Each row is a point on a landscape with many peaks, with its height.
A climber steps from a point to the highest of its 2 nearest points, and stops where none of them is higher. Distance is the straight distance between rows; heights are no part of it.
k28: 42, 128, 119, 122, 121, 76, 109, 68, 35, 80, 81, 111, 127, 136, 71, 42, 116, 120, 103, 132, 144, 160, 106, 81, 120, 69, 97, 108, 93, 69, 80, 60, 132, 75, 151, 85, 117  h=29.6
k62: 69, 123, 96, 86, 79, 75, 76, 53, 117, 41, 124, 161, 106, 99, 114, 119, 114, 67, 142, 68, 128, 119, 120, 92, 76, 82, 133, 92, 61, 108, 100, 104, 105, 136, 101, 133, 89  h=15.4
k572: 34, 147, 129, 39, 134, 57, 89, 100, 128, 121, 101, 76, 119, 128, 94, 108, 87, 144, 152, 83, 109, 33, 119, 128, 75, 114, 108, 103, 121, 107, 80, 118, 101, 160, 78, 60, 81  h=50.1
k529: 154, 56, 64, 93, 68, 116, 96, 92, 103, 103, 100, 133, 117, 56, 105, 86, 142, 95, 146, 88, 108, 95, 121, 90, 63, 126, 119, 127, 136, 80, 105, 106, 118, 86, 96, 120, 78  h=7.8
k799: 176, 42, 75, 112, 84, 141, 72, 134, 78, 170, 47, 65, 121, 68, 98, 92, 133, 141, 96, 120, 70, 77, 91, 134, 96, 127, 113, 126, 124, 84, 126, 96, 121, 43, 106, 134, 115  h=26.5
k679: 80, 92, 126, 100, 124, 91, 117, 47, 74, 70, 94, 92, 127, 136, 74, 37, 166, 104, 143, 102, 129, 135, 149, 101, 81, 68, 104, 107, 111, 83, 77, 53, 136, 137, 149, 93, 113  h=25.1
k412: 182, 45, 49, 128, 66, 162, 90, 105, 100, 101, 83, 102, 87, 39, 102, 116, 140, 94, 84, 130, 70, 98, 122, 98, 84, 119, 97, 144, 111, 81, 141, 97, 74, 85, 73, 121, 120  h=31.0
k193: 74, 107, 121, 115, 112, 109, 124, 98, 112, 80, 102, 111, 88, 129, 90, 76, 91, 67, 48, 86, 119, 142, 68, 88, 126, 88, 88, 64, 78, 110, 88, 73, 102, 91, 122, 110, 121  h=12.6
k808: 84, 80, 82, 130, 114, 124, 126, 76, 93, 138, 90, 55, 83, 116, 53, 73, 95, 74, 84, 100, 135, 129, 102, 60, 155, 90, 77, 62, 99, 141, 122, 73, 87, 151, 83, 145, 122  h=34.3
k951: 60, 119, 117, 93, 116, 82, 91, 107, 91, 137, 104, 88, 110, 126, 93, 59, 89, 134, 122, 128, 127, 93, 100, 98, 101, 129, 95, 110, 118, 75, 99, 110, 126, 74, 113, 89, 117  h=31.7
k330: 134, 134, 117, 68, 126, 97, 111, 149, 103, 72, 100, 68, 93, 103, 131, 139, 69, 123, 71, 90, 47, 49, 68, 133, 99, 99, 82, 104, 108, 91, 72, 113, 91, 76, 99, 26, 54  h=50.3
k63: 58, 104, 139, 65, 149, 76, 118, 108, 123, 138, 99, 53, 104, 129, 97, 96, 112, 150, 154, 102, 93, 31, 138, 130, 67, 141, 96, 100, 142, 120, 87, 105, 105, 190, 100, 50, 84  h=45.7
k775: 48, 104, 121, 83, 110, 84, 106, 73, 138, 141, 114, 142, 125, 105, 73, 83, 92, 80, 102, 67, 127, 127, 76, 78, 96, 119, 110, 84, 91, 103, 106, 90, 124, 61, 115, 154, 151  h=10.2
k78: 175, 29, 64, 119, 81, 145, 90, 121, 86, 143, 71, 101, 100, 64, 89, 78, 153, 110, 111, 133, 77, 80, 112, 111, 80, 131, 105, 141, 138, 79, 135, 101, 104, 77, 121, 121, 120  h=28.5
k751: 99, 109, 102, 64, 90, 67, 102, 98, 118, 58, 136, 152, 101, 79, 126, 148, 70, 63, 99, 58, 92, 107, 72, 103, 78, 78, 115, 83, 97, 95, 84, 109, 97, 76, 92, 89, 81  h=39.0
k389: 136, 108, 47, 119, 55, 134, 50, 158, 39, 150, 85, 45, 97, 99, 100, 93, 91, 143, 71, 154, 111, 66, 85, 123, 128, 93, 109, 120, 67, 85, 101, 122, 84, 88, 65, 83, 66  h=24.8
k777: 107, 127, 97, 46, 63, 66, 69, 87, 77, 80, 115, 143, 132, 76, 118, 112, 73, 108, 121, 81, 135, 117, 91, 100, 80, 87, 109, 96, 114, 71, 84, 119, 128, 42, 95, 78, 56  h=45.3
k27: 80, 82, 64, 112, 77, 99, 77, 67, 111, 142, 99, 140, 99, 76, 92, 110, 102, 99, 149, 101, 115, 81, 115, 59, 92, 116, 138, 107, 111, 123, 125, 137, 91, 112, 88, 145, 96  h=42.1
k431: 74, 96, 95, 170, 109, 108, 108, 78, 38, 74, 75, 102, 86, 104, 73, 70, 96, 116, 92, 146, 112, 139, 131, 50, 139, 66, 94, 112, 96, 117, 115, 91, 69, 99, 126, 102, 105  h=68.3
k315: 107, 100, 106, 115, 85, 135, 117, 163, 109, 129, 71, 76, 109, 100, 92, 117, 97, 131, 14, 127, 86, 96, 68, 112, 126, 119, 65, 94, 69, 79, 103, 138, 106, 56, 130, 99, 125  h=69.2
k718: 76, 92, 124, 135, 139, 105, 133, 131, 127, 117, 100, 79, 75, 103, 88, 120, 82, 103, 66, 96, 78, 87, 113, 91, 112, 126, 71, 95, 120, 133, 124, 90, 64, 138, 99, 106, 138  h=20.7
k167: 116, 83, 66, 109, 59, 106, 84, 77, 102, 80, 114, 139, 81, 77, 107, 111, 95, 50, 105, 101, 134, 117, 109, 66, 94, 95, 121, 90, 78, 114, 113, 124, 78, 113, 55, 136, 73  h=16.4
k443: 63, 128, 90, 44, 92, 76, 64, 65, 107, 137, 113, 116, 138, 119, 82, 74, 109, 124, 177, 106, 152, 92, 107, 101, 78, 113, 130, 102, 104, 82, 89, 129, 137, 79, 85, 98, 79  h=55.7
k620: 162, 69, 46, 100, 62, 126, 56, 94, 69, 134, 86, 109, 126, 48, 111, 88, 111, 112, 156, 89, 122, 87, 115, 98, 91, 108, 128, 116, 123, 88, 107, 113, 118, 78, 60, 123, 60  h=6.9
k656: 85, 85, 82, 149, 106, 114, 126, 80, 86, 104, 86, 77, 68, 92, 58, 94, 72, 91, 86, 120, 96, 115, 116, 47, 161, 82, 70, 84, 109, 157, 142, 94, 52, 143, 92, 145, 125  h=39.7
k731: 163, 78, 53, 105, 57, 118, 79, 109, 74, 64, 120, 126, 83, 78, 117, 104, 101, 55, 96, 114, 129, 114, 103, 84, 84, 98, 107, 100, 84, 90, 95, 114, 87, 87, 61, 102, 59  h=14.2
k234: 120, 120, 83, 104, 76, 84, 56, 77, 72, 104, 88, 132, 99, 64, 100, 85, 103, 142, 132, 151, 93, 78, 126, 78, 84, 111, 103, 149, 130, 75, 128, 131, 94, 64, 105, 90, 82  h=36.2
k207: 106, 122, 93, 91, 122, 90, 95, 130, 105, 77, 126, 72, 52, 122, 124, 117, 66, 74, 93, 106, 102, 48, 92, 108, 97, 82, 111, 90, 91, 104, 85, 115, 68, 141, 78, 55, 48  h=77.1
k387: 134, 94, 90, 86, 113, 112, 69, 126, 92, 151, 81, 53, 112, 71, 129, 111, 74, 144, 117, 62, 94, 60, 98, 143, 107, 119, 112, 106, 124, 106, 118, 108, 108, 99, 46, 100, 61  h=51.8
k596: 50, 95, 128, 119, 148, 90, 155, 86, 101, 63, 106, 76, 89, 134, 97, 90, 126, 70, 64, 66, 101, 152, 119, 104, 105, 49, 98, 93, 100, 107, 81, 43, 95, 149, 133, 79, 124  h=8.8
k761: 107, 128, 111, 123, 113, 86, 145, 79, 97, 22, 124, 94, 53, 131, 138, 86, 123, 73, 82, 105, 69, 122, 95, 123, 105, 67, 94, 97, 83, 93, 58, 74, 85, 111, 140, 60, 94  h=5.0
k371: 31, 125, 135, 122, 144, 54, 117, 82, 68, 50, 97, 83, 99, 132, 98, 103, 90, 115, 128, 101, 86, 102, 144, 101, 110, 49, 94, 113, 102, 118, 104, 80, 81, 154, 135, 85, 110  h=58.9
k329: 88, 111, 104, 127, 111, 82, 141, 61, 89, 20, 110, 94, 68, 121, 125, 87, 147, 67, 90, 92, 98, 149, 128, 120, 95, 53, 98, 108, 98, 101, 73, 60, 89, 139, 133, 79, 104  h=6.6
k603: 119, 75, 98, 117, 86, 99, 100, 77, 104, 89, 111, 139, 99, 84, 101, 67, 144, 94, 134, 109, 106, 110, 122, 85, 69, 127, 110, 119, 123, 78, 109, 99, 117, 95, 130, 131, 110  h=9.1
k401: 140, 117, 100, 61, 79, 108, 94, 129, 75, 66, 128, 104, 110, 118, 118, 94, 85, 86, 80, 109, 118, 105, 61, 106, 94, 98, 90, 81, 73, 56, 44, 99, 136, 43, 116, 53, 57  h=9.7
k920: 137, 119, 115, 91, 130, 134, 119, 157, 102, 80, 83, 69, 98, 91, 122, 155, 92, 127, 39, 108, 26, 52, 62, 134, 106, 99, 74, 95, 70, 78, 77, 136, 84, 63, 118, 43, 82  h=43.3
k902: 84, 61, 117, 140, 152, 121, 129, 132, 94, 149, 103, 39, 78, 132, 88, 65, 95, 120, 117, 115, 95, 85, 134, 103, 103, 128, 85, 99, 121, 106, 116, 78, 99, 154, 115, 93, 126  h=26.7
k433: 79, 86, 128, 93, 154, 112, 115, 59, 110, 107, 101, 77, 111, 141, 62, 46, 150, 89, 126, 68, 137, 140, 131, 93, 79, 88, 125, 87, 93, 99, 82, 67, 126, 153, 122, 112, 123  h=23.1
k942: 146, 86, 126, 72, 109, 108, 81, 109, 93, 129, 65, 96, 154, 61, 123, 104, 100, 153, 120, 64, 70, 97, 82, 129, 88, 147, 92, 111, 148, 81, 101, 105, 154, 10, 111, 113, 103  h=5.8
k51: 86, 96, 100, 102, 100, 101, 123, 134, 146, 117, 97, 95, 83, 95, 76, 124, 66, 75, 45, 84, 76, 85, 68, 83, 125, 118, 62, 73, 113, 137, 120, 101, 71, 111, 80, 129, 132  h=17.7
k914: 109, 102, 93, 84, 111, 95, 79, 115, 110, 133, 78, 103, 125, 60, 122, 139, 59, 118, 105, 45, 95, 77, 84, 109, 109, 116, 109, 95, 129, 112, 115, 119, 97, 67, 55, 113, 79  h=46.5
k589: 99, 102, 81, 92, 95, 92, 84, 104, 96, 141, 101, 72, 92, 99, 105, 80, 103, 133, 149, 112, 122, 51, 126, 109, 83, 119, 119, 123, 123, 93, 108, 119, 105, 146, 70, 79, 63  h=65.3
k325: 85, 102, 74, 96, 84, 98, 85, 71, 124, 96, 115, 126, 81, 107, 89, 116, 83, 41, 111, 81, 150, 99, 108, 71, 105, 87, 123, 63, 67, 141, 107, 115, 68, 154, 46, 145, 73  h=18.5
k934: 96, 154, 127, 70, 94, 65, 88, 88, 82, 44, 128, 101, 76, 147, 119, 74, 81, 84, 118, 131, 122, 79, 103, 109, 91, 72, 103, 86, 76, 85, 66, 101, 100, 110, 111, 52, 47  h=6.8
k212: 151, 49, 81, 97, 80, 148, 129, 143, 136, 88, 105, 71, 87, 77, 119, 149, 104, 71, 41, 75, 75, 112, 78, 117, 101, 115, 86, 96, 100, 110, 105, 99, 85, 95, 65, 99, 99  h=47.4
k100: 173, 52, 63, 103, 70, 138, 67, 126, 79, 127, 86, 69, 124, 54, 115, 103, 102, 110, 103, 77, 116, 98, 94, 118, 101, 106, 115, 110, 115, 81, 105, 95, 123, 71, 55, 123, 82  h=6.7
k69: 95, 145, 116, 107, 82, 78, 93, 90, 70, 51, 108, 160, 110, 116, 113, 48, 104, 100, 80, 130, 120, 155, 69, 102, 101, 94, 86, 97, 69, 60, 74, 81, 138, 35, 159, 93, 106  h=38.4
k456: 110, 133, 93, 94, 111, 95, 87, 140, 92, 91, 100, 98, 73, 103, 116, 134, 53, 107, 73, 115, 74, 55, 75, 99, 116, 91, 100, 103, 95, 94, 95, 134, 68, 81, 92, 50, 61  h=60.9
k87: 162, 105, 68, 66, 63, 104, 68, 110, 63, 73, 121, 91, 98, 89, 123, 101, 82, 83, 111, 102, 136, 89, 100, 106, 83, 84, 108, 95, 99, 85, 75, 113, 107, 87, 64, 58, 27  h=11.7
k339: 106, 141, 126, 106, 104, 79, 120, 102, 96, 33, 128, 93, 56, 135, 128, 82, 100, 99, 99, 128, 81, 92, 109, 120, 89, 82, 82, 103, 91, 94, 79, 93, 83, 112, 139, 45, 75  h=4.2
k470: 56, 115, 123, 100, 116, 63, 113, 50, 58, 57, 92, 110, 130, 132, 82, 53, 146, 105, 111, 118, 131, 160, 127, 95, 98, 48, 96, 120, 98, 71, 78, 44, 147, 112, 160, 74, 119  h=27.2
k772: 142, 60, 93, 103, 95, 132, 156, 128, 157, 62, 123, 85, 61, 92, 131, 141, 116, 47, 50, 65, 57, 124, 92, 124, 90, 125, 86, 101, 102, 109, 91, 94, 65, 109, 73, 94, 115  h=43.5
k720: 49, 100, 90, 124, 117, 94, 76, 55, 61, 140, 92, 94, 107, 136, 75, 57, 107, 104, 169, 130, 151, 107, 138, 71, 115, 88, 129, 84, 92, 111, 105, 111, 102, 123, 99, 123, 106  h=50.9
k869: 61, 155, 118, 106, 108, 39, 111, 51, 80, 14, 114, 118, 85, 136, 136, 111, 110, 82, 120, 104, 70, 111, 115, 133, 106, 15, 95, 113, 88, 109, 75, 75, 106, 137, 157, 55, 105  h=59.0
k314: 70, 116, 120, 108, 118, 74, 119, 104, 136, 68, 118, 116, 65, 118, 102, 118, 65, 39, 75, 76, 79, 80, 79, 94, 107, 70, 108, 60, 86, 132, 85, 95, 59, 131, 90, 103, 105  h=23.5
k179: 159, 112, 61, 99, 65, 122, 44, 137, 41, 126, 75, 58, 107, 73, 121, 88, 81, 158, 104, 134, 94, 64, 103, 131, 117, 96, 101, 128, 99, 82, 114, 117, 98, 70, 60, 86, 59  h=28.4
k686: 33, 108, 136, 110, 150, 91, 146, 94, 102, 92, 92, 89, 108, 137, 72, 77, 96, 82, 49, 75, 115, 152, 88, 92, 126, 53, 92, 78, 92, 113, 84, 46, 107, 116, 138, 88, 135  h=10.3
k648: 47, 153, 129, 64, 122, 48, 86, 111, 115, 83, 112, 87, 88, 134, 109, 117, 74, 114, 134, 93, 103, 34, 130, 125, 76, 95, 98, 97, 106, 108, 91, 120, 79, 173, 83, 58, 68  h=54.9
k968: 103, 105, 140, 78, 141, 88, 114, 119, 110, 128, 95, 35, 98, 110, 114, 90, 106, 158, 114, 111, 80, 34, 126, 145, 79, 143, 70, 132, 152, 109, 98, 92, 106, 156, 87, 29, 69  h=41.0
k622: 44, 133, 116, 80, 134, 74, 80, 40, 76, 69, 102, 114, 126, 157, 65, 90, 132, 80, 116, 71, 147, 146, 125, 92, 105, 35, 126, 105, 61, 104, 82, 75, 125, 162, 115, 86, 112  h=19.9
k449: 79, 157, 136, 90, 95, 48, 108, 53, 83, 23, 109, 132, 92, 135, 132, 68, 109, 89, 106, 127, 99, 132, 94, 130, 96, 37, 89, 103, 78, 87, 62, 60, 131, 99, 163, 55, 91  h=51.2
k571: 71, 116, 133, 73, 113, 74, 107, 94, 130, 106, 123, 133, 121, 108, 101, 74, 105, 99, 99, 75, 125, 130, 86, 107, 70, 120, 104, 101, 97, 62, 98, 78, 144, 71, 131, 112, 126  h=8.9
k483: 40, 93, 118, 96, 151, 93, 110, 47, 91, 115, 92, 89, 130, 147, 47, 74, 134, 84, 115, 71, 145, 150, 129, 70, 108, 56, 129, 96, 83, 112, 86, 68, 121, 145, 116, 110, 130  h=21.6
k243: 69, 131, 116, 55, 111, 44, 98, 110, 139, 67, 127, 137, 108, 100, 114, 146, 72, 69, 111, 44, 88, 81, 86, 118, 60, 80, 119, 79, 86, 106, 81, 106, 92, 122, 93, 88, 86  h=40.9
k74: 129, 42, 93, 100, 77, 127, 106, 112, 123, 137, 91, 126, 129, 80, 91, 88, 127, 88, 78, 87, 103, 126, 80, 80, 92, 147, 98, 109, 122, 70, 109, 94, 149, 28, 122, 146, 139  h=9.0
k427: 165, 52, 91, 91, 78, 152, 120, 149, 129, 115, 61, 48, 105, 58, 108, 166, 97, 113, 24, 80, 61, 105, 64, 127, 114, 109, 83, 81, 94, 117, 114, 99, 94, 74, 66, 124, 111  h=52.7
k240: 97, 110, 81, 90, 76, 75, 63, 74, 93, 117, 95, 139, 116, 68, 107, 107, 97, 124, 150, 105, 111, 83, 115, 76, 83, 113, 130, 129, 124, 88, 118, 140, 109, 75, 93, 115, 73  h=39.1
k276: 110, 74, 113, 143, 141, 116, 128, 128, 112, 120, 108, 59, 69, 100, 105, 103, 116, 117, 102, 112, 73, 79, 138, 106, 84, 140, 75, 119, 132, 110, 127, 90, 79, 154, 108, 85, 124  h=23.9
k510: 138, 84, 43, 134, 31, 144, 65, 146, 59, 165, 93, 59, 93, 102, 79, 100, 101, 103, 52, 154, 125, 89, 78, 96, 140, 103, 93, 94, 54, 102, 109, 109, 86, 95, 62, 127, 90  h=20.8
k798: 117, 38, 94, 104, 92, 118, 113, 87, 120, 133, 99, 144, 114, 92, 90, 60, 151, 74, 124, 84, 101, 123, 104, 88, 62, 145, 116, 99, 128, 89, 114, 99, 134, 76, 146, 141, 131  h=10.4
k476: 111, 114, 105, 114, 101, 94, 135, 96, 131, 45, 134, 147, 73, 94, 120, 141, 70, 57, 67, 105, 34, 102, 47, 86, 116, 76, 99, 85, 68, 103, 68, 104, 68, 66, 100, 89, 113  h=29.8
k946: 134, 27, 77, 140, 88, 143, 133, 100, 133, 145, 104, 75, 72, 88, 75, 87, 124, 76, 85, 103, 89, 109, 106, 74, 115, 134, 79, 89, 118, 132, 142, 85, 94, 149, 88, 155, 148  h=13.4
k752: 73, 69, 100, 150, 133, 125, 127, 114, 90, 154, 94, 32, 78, 130, 66, 69, 76, 103, 100, 115, 117, 103, 130, 80, 143, 100, 81, 80, 98, 130, 121, 68, 81, 158, 91, 112, 118  h=30.2
k255: 102, 129, 103, 55, 62, 43, 86, 72, 97, 44, 131, 174, 122, 62, 129, 143, 75, 92, 127, 75, 97, 119, 83, 106, 64, 71, 109, 104, 101, 82, 89, 111, 118, 60, 115, 88, 76  h=42.2
k820: 86, 117, 128, 98, 138, 84, 105, 133, 95, 142, 92, 65, 104, 114, 101, 95, 92, 155, 100, 122, 91, 61, 105, 117, 98, 143, 77, 124, 141, 89, 107, 104, 112, 105, 108, 59, 107  h=36.0
k44: 154, 32, 56, 129, 51, 148, 107, 115, 125, 137, 104, 67, 76, 70, 82, 106, 117, 76, 63, 112, 98, 99, 91, 85, 117, 126, 86, 100, 101, 121, 141, 90, 91, 139, 54, 148, 117  h=14.9
k779: 155, 78, 95, 109, 100, 135, 69, 145, 77, 168, 49, 34, 116, 77, 110, 100, 111, 175, 92, 123, 66, 61, 89, 150, 106, 130, 100, 123, 113, 85, 120, 98, 113, 66, 89, 113, 97  h=29.0
k61: 25, 124, 148, 102, 144, 45, 104, 82, 77, 82, 100, 91, 112, 136, 94, 95, 85, 141, 167, 106, 86, 68, 150, 109, 99, 90, 94, 109, 112, 119, 106, 98, 95, 157, 134, 91, 120  h=52.3
k153: 114, 26, 87, 124, 99, 128, 124, 92, 136, 153, 99, 114, 90, 80, 93, 95, 135, 80, 110, 84, 81, 101, 109, 79, 80, 146, 110, 93, 135, 129, 132, 105, 105, 122, 117, 141, 134  h=11.9
k755: 115, 82, 98, 79, 88, 98, 100, 112, 122, 99, 89, 133, 124, 46, 112, 162, 63, 86, 68, 41, 73, 109, 65, 92, 107, 102, 98, 86, 127, 119, 111, 115, 89, 50, 62, 118, 105  h=42.0
k55: 39, 155, 118, 65, 122, 73, 57, 49, 108, 73, 112, 128, 123, 150, 75, 92, 109, 81, 143, 55, 140, 123, 114, 105, 102, 57, 138, 91, 49, 120, 84, 96, 116, 154, 105, 113, 111  h=18.4
k816: 124, 79, 99, 126, 97, 128, 155, 100, 151, 67, 112, 104, 57, 84, 111, 136, 116, 57, 55, 90, 40, 129, 101, 105, 107, 122, 75, 106, 106, 130, 120, 97, 38, 121, 77, 109, 138  h=39.9
k84: 74, 137, 99, 106, 96, 102, 73, 113, 66, 128, 102, 109, 119, 142, 85, 39, 99, 116, 105, 149, 160, 121, 89, 91, 119, 125, 87, 101, 83, 58, 81, 103, 134, 35, 109, 101, 115  h=29.9
k215: 62, 90, 101, 103, 76, 83, 92, 48, 136, 64, 117, 176, 109, 77, 108, 123, 125, 78, 148, 66, 102, 116, 111, 76, 72, 100, 138, 105, 82, 126, 110, 98, 103, 124, 114, 159, 125  h=14.1
k785: 24, 143, 122, 69, 116, 48, 86, 103, 136, 102, 109, 140, 123, 94, 91, 136, 86, 96, 137, 52, 91, 63, 97, 108, 66, 106, 121, 96, 98, 118, 94, 102, 104, 126, 102, 119, 121  h=44.2
k581: 68, 74, 119, 110, 102, 89, 125, 71, 142, 126, 108, 153, 111, 75, 85, 102, 106, 83, 97, 73, 85, 117, 80, 72, 88, 131, 99, 95, 118, 126, 122, 94, 109, 84, 125, 160, 158  h=11.6
k847: 80, 77, 96, 170, 115, 136, 142, 83, 74, 80, 74, 92, 86, 88, 71, 89, 104, 121, 70, 136, 71, 149, 130, 53, 145, 82, 66, 114, 95, 120, 130, 80, 57, 91, 135, 110, 134  h=56.9
k372: 135, 82, 101, 79, 88, 117, 125, 113, 132, 68, 95, 128, 107, 48, 109, 188, 67, 62, 50, 69, 20, 114, 42, 94, 117, 96, 88, 77, 109, 120, 95, 115, 65, 45, 65, 96, 118  h=37.8
k275: 104, 101, 124, 59, 95, 80, 104, 107, 117, 116, 109, 119, 139, 97, 105, 71, 114, 124, 108, 82, 107, 111, 85, 109, 70, 138, 88, 120, 132, 52, 91, 84, 160, 44, 129, 91, 106  h=7.9
k154: 70, 117, 99, 63, 93, 81, 73, 73, 105, 130, 101, 87, 109, 121, 94, 70, 109, 137, 179, 121, 135, 54, 132, 106, 75, 118, 119, 107, 115, 92, 92, 124, 120, 130, 88, 79, 71  h=59.9
k138: 86, 140, 87, 42, 103, 82, 55, 84, 98, 141, 123, 118, 144, 132, 77, 68, 103, 101, 141, 103, 178, 131, 91, 96, 83, 105, 115, 93, 79, 67, 81, 120, 136, 43, 60, 101, 84  h=52.4
k446: 109, 110, 120, 56, 95, 95, 90, 129, 99, 121, 84, 88, 146, 96, 114, 92, 91, 145, 89, 80, 107, 105, 72, 124, 96, 132, 84, 116, 132, 58, 90, 97, 158, 17, 108, 89, 98  h=7.0
k871: 91, 99, 120, 111, 100, 107, 130, 127, 134, 82, 112, 122, 86, 106, 105, 106, 86, 78, 40, 86, 86, 125, 71, 93, 111, 114, 77, 87, 90, 107, 103, 92, 91, 77, 116, 112, 132  h=14.8
k106: 39, 131, 116, 130, 130, 48, 118, 72, 77, 27, 103, 110, 78, 122, 112, 132, 95, 74, 107, 90, 60, 106, 123, 109, 115, 14, 107, 102, 91, 128, 91, 81, 64, 152, 135, 74, 121  h=69.4
k169: 127, 68, 92, 123, 90, 128, 124, 92, 133, 91, 99, 130, 84, 56, 99, 133, 112, 84, 63, 109, 58, 120, 100, 80, 98, 130, 79, 122, 116, 110, 143, 104, 67, 81, 88, 123, 143  h=35.9
k901: 89, 110, 114, 101, 111, 79, 139, 104, 156, 55, 133, 126, 73, 103, 103, 136, 56, 31, 66, 79, 38, 84, 40, 86, 113, 72, 100, 54, 76, 119, 56, 87, 75, 93, 81, 103, 112  h=26.6
k941: 81, 100, 99, 98, 113, 98, 106, 94, 138, 91, 119, 95, 73, 119, 97, 105, 84, 44, 87, 70, 128, 91, 106, 91, 101, 88, 114, 59, 79, 134, 104, 100, 67, 161, 67, 119, 85  h=20.6
k24: 78, 134, 105, 63, 106, 87, 72, 64, 123, 64, 123, 117, 100, 129, 97, 93, 112, 74, 142, 67, 147, 105, 129, 100, 76, 87, 132, 86, 60, 103, 89, 102, 102, 159, 85, 112, 75  h=16.8
k546: 31, 123, 139, 95, 132, 54, 101, 83, 110, 113, 105, 120, 111, 115, 94, 109, 98, 123, 157, 89, 92, 68, 121, 99, 75, 117, 113, 106, 118, 115, 101, 108, 102, 134, 128, 107, 128  h=47.7
k938: 96, 157, 146, 92, 74, 69, 102, 84, 76, 39, 111, 128, 105, 138, 116, 36, 105, 115, 94, 146, 111, 124, 96, 126, 93, 79, 68, 100, 79, 71, 55, 68, 132, 67, 160, 44, 83  h=44.5
k355: 137, 136, 102, 57, 76, 83, 78, 101, 70, 58, 137, 96, 88, 130, 119, 91, 73, 79, 115, 126, 129, 74, 85, 98, 88, 78, 103, 88, 75, 75, 51, 109, 110, 82, 86, 38, 22  h=9.3
k605: 161, 93, 97, 107, 95, 144, 83, 167, 74, 129, 53, 14, 107, 79, 116, 118, 97, 170, 57, 113, 72, 64, 86, 161, 99, 113, 89, 116, 84, 84, 105, 99, 96, 86, 90, 88, 83  h=32.1
k395: 152, 68, 46, 124, 47, 143, 82, 122, 86, 114, 105, 79, 64, 88, 91, 111, 91, 70, 54, 135, 110, 98, 84, 84, 130, 101, 91, 94, 70, 126, 120, 109, 70, 121, 49, 122, 83  h=17.4
k117: 132, 50, 77, 92, 83, 130, 85, 114, 111, 157, 86, 94, 130, 74, 99, 97, 110, 99, 99, 72, 113, 103, 87, 98, 97, 131, 115, 103, 123, 80, 108, 102, 143, 54, 83, 135, 106  h=8.0
k419: 152, 50, 78, 126, 84, 160, 101, 106, 120, 123, 64, 96, 92, 42, 95, 139, 135, 112, 56, 131, 50, 102, 103, 93, 99, 135, 81, 130, 115, 95, 148, 100, 79, 73, 87, 123, 141  h=33.1
k21: 130, 76, 110, 98, 87, 139, 117, 161, 124, 141, 45, 60, 123, 70, 95, 143, 100, 144, 16, 99, 72, 99, 63, 122, 121, 121, 76, 90, 86, 93, 107, 117, 109, 42, 103, 125, 124  h=59.7
k867: 101, 93, 79, 148, 98, 144, 128, 97, 85, 98, 75, 85, 69, 83, 58, 101, 82, 112, 60, 146, 66, 124, 103, 57, 168, 97, 46, 81, 87, 136, 147, 110, 41, 112, 110, 130, 144  h=47.2
k792: 80, 73, 104, 119, 88, 103, 118, 59, 138, 95, 110, 141, 96, 83, 95, 94, 120, 65, 102, 74, 112, 130, 103, 65, 96, 111, 108, 87, 101, 123, 119, 95, 97, 118, 102, 164, 133  h=12.8
k952: 62, 88, 61, 130, 90, 104, 68, 72, 89, 179, 105, 102, 95, 110, 79, 79, 98, 99, 170, 134, 136, 82, 123, 65, 111, 108, 137, 86, 103, 128, 123, 131, 88, 131, 83, 136, 99  h=45.9
k568: 124, 94, 104, 89, 90, 118, 118, 149, 111, 71, 115, 106, 97, 102, 117, 114, 96, 90, 51, 94, 94, 115, 67, 112, 99, 112, 83, 92, 81, 73, 84, 105, 116, 51, 120, 80, 96  h=12.3
k818: 124, 129, 74, 107, 78, 108, 55, 119, 56, 132, 77, 87, 102, 86, 102, 78, 89, 163, 106, 162, 95, 70, 109, 104, 116, 112, 93, 146, 118, 70, 118, 129, 101, 59, 90, 73, 84  h=32.3
k30: 117, 108, 87, 101, 116, 99, 65, 106, 81, 166, 78, 66, 99, 75, 116, 99, 90, 161, 150, 104, 75, 36, 110, 131, 101, 123, 118, 128, 135, 116, 130, 120, 87, 128, 56, 87, 56  h=58.0
k814: 60, 98, 95, 160, 106, 85, 82, 54, 38, 93, 79, 106, 95, 111, 81, 71, 98, 108, 141, 139, 132, 122, 149, 52, 126, 65, 118, 110, 99, 114, 118, 104, 83, 117, 114, 122, 103  h=57.9
k972: 143, 76, 97, 98, 66, 130, 149, 106, 140, 48, 127, 134, 84, 78, 118, 156, 89, 43, 57, 96, 29, 138, 48, 90, 121, 98, 93, 81, 73, 98, 72, 111, 74, 53, 89, 98, 126  h=33.5
k774: 56, 138, 117, 125, 101, 101, 94, 94, 62, 103, 94, 128, 122, 132, 86, 46, 94, 110, 76, 126, 146, 154, 76, 86, 130, 103, 89, 87, 71, 77, 81, 90, 124, 37, 138, 107, 123  h=33.6
k300: 84, 138, 98, 85, 118, 63, 86, 115, 111, 66, 120, 90, 59, 113, 121, 140, 67, 77, 123, 91, 86, 32, 119, 111, 80, 70, 120, 92, 101, 118, 93, 134, 48, 172, 72, 60, 46  h=64.2
k790: 143, 104, 100, 101, 110, 145, 101, 167, 88, 127, 57, 36, 99, 84, 112, 146, 80, 146, 30, 113, 49, 53, 66, 148, 121, 94, 90, 87, 60, 94, 97, 139, 82, 80, 98, 73, 82  h=36.9
k130: 134, 121, 75, 38, 72, 99, 53, 87, 75, 109, 118, 117, 146, 94, 94, 96, 92, 88, 132, 71, 176, 131, 94, 99, 77, 95, 114, 80, 93, 68, 67, 111, 135, 52, 59, 79, 57  h=48.8

For each start below, name the point where the climber stops.
k153 => k431
k243 => k106
k412 => k315
k761 => k871
k820 => k207
k779 => k207
k339 => k589
k276 => k431
k818 => k431
k777 => k589
